The views of a scene show one set of named points, each view turned or mirrored, shifted and resized as a whole, with a little noise and some points left out.
In the rows, zero is written as 128.

Scene 1
View 1
gito: [116 116 117 128 132 151 162 151]
Melik: [148 139 137 135 143 126 147 141]
tek: [131 128 125 141 142 130 149 147]
zoge: [108  94 112  98 100 200 179 159]
Nen: [145 142 135 147 149 118 148 144]
vidur: [158 153 143 156 159 113 145 139]
naven: [138 126 135 117 118 116 136 142]
poda: [120 130 120 150 148  96 137 144]
rab: [139 122 132 112 115 139 149 144]
Rubar: [164 153 146 148 155 135 155 140]
gafef: [140 136 134 139 138  91 130 138]
Ruva: [148 149 135 164 171 139 160 140]
biso: [151 158 136 172 172  60 126 135]
View 2
naven: [ 75 154 154 109 134 131 114 146]
Melik: [ 97 119 142  77 167 131 126 134]
tek: [ 98 162 148  87 152  90 160 171]
Rubar: [118  81 117  39 188 110 161 130]
Ruva: [128  81 121  40 210 107 147 138]
gito: [125 167 157 110 251 105  78 170]
zoge: [112 222 181 149 236 109  51 191]
vidur: [ 98  78 123  46 165 122 154 124]
biso: [ 87  73 111  33  93  98 228 123]
Nen: [ 99 109 129  60 168 112 148 139]
poda: [ 96 144 140  75 140  91 181 161]
gafef: [ 81 128 140  76 120 119 156 137]
rab: [ 87 160 163 115 171 137  83 149]
View 3
gafef: [145 144 125 131  97 135 138 131]
Melik: [115 138 130 128 101 122 129 148]
zoge: [100 129 164  82 115 156  90 200]
poda: [158 134 130 127 114 125 122 138]
Ruva: [115 127 133 132 116 102 114 153]
Nen: [123 135 127 134 106 112 131 140]
vidur: [120 139 117 143 101 102 134 130]
naven: [126 148 132 114  93 151 128 151]
rab: [106 143 138 108  95 147 124 164]
gito: [116 130 148 104 116 131 101 171]
Rubar: [104 136 124 139 101 102 132 141]
tek: [149 135 138 119 114 128 116 147]
biso: [168 140 108 156 105 106 147 102]
View 4
tek: [166 136 162 157 127 107 147 101]
Nen: [126 171 139 140 141 130 135  97]
gito: [153 127 158 200 199 101 160  99]
Ruva: [132 209 117 136 166 158 134  64]
gafef: [121 149 163 124 101 108 133 123]
Rubar: [101 194 130 132 165 147 127 100]
biso: [134 193 149  85  37 140 114  80]
rab: [107 121 158 169 191  98 146 144]
Melik: [100 136 154 157 172 106 144 143]
vidur: [110 194 130 118 131 147 124  94]
poda: [164 142 166 144  98 106 135  95]
View 5
naven: [113 108 147 151 127 107 108 119]
gito: [ 78 110 108 157 140  86 104 124]
zoge: [ 61 100 123 178 148  50  83 117]
Ruva: [103 128  92 130 165 138 135 125]
Melik: [111 114 128 139 150 121 123 123]
poda: [108 122 111 139 106 136 110 120]
gafef: [123 117 132 138 114 138 116 122]
tek: [101 120 112 145 113 120 105 121]
biso: [146 134 113 115 105 183 132 121]
vidur: [116 126 106 125 175 142 141 126]
rab: [108 109 134 146 153 107 118 120]
Nen: [115 121 114 136 145 132 125 126]
Rubar: [114 118 118 133 171 131 136 127]
View 6
vidur: [144 106 153 109 113  91 121 119]
Rubar: [154  96 154 122 112  91 126 137]
Nen: [124 127 130 124 118 100 151 116]
Melik: [147 116 140 137 112  96 132 135]
zoge: [138 123 103 195 116 119 199 186]
naven: [144 144 120 153 116 100 131 139]
Ruva: [143  84 160 108 112  97 142 128]
tek: [119 133 122 131 120 103 155 119]
poda: [112 157 110 130 124 102 154 106]

In a view up to two points have been moved. Name them for each view, in the order of its rows, or write -.
view 1 => tek, zoge
view 2 => Rubar, gito
view 3 => Ruva
view 4 => Melik
view 5 => vidur, rab
view 6 => Nen, poda
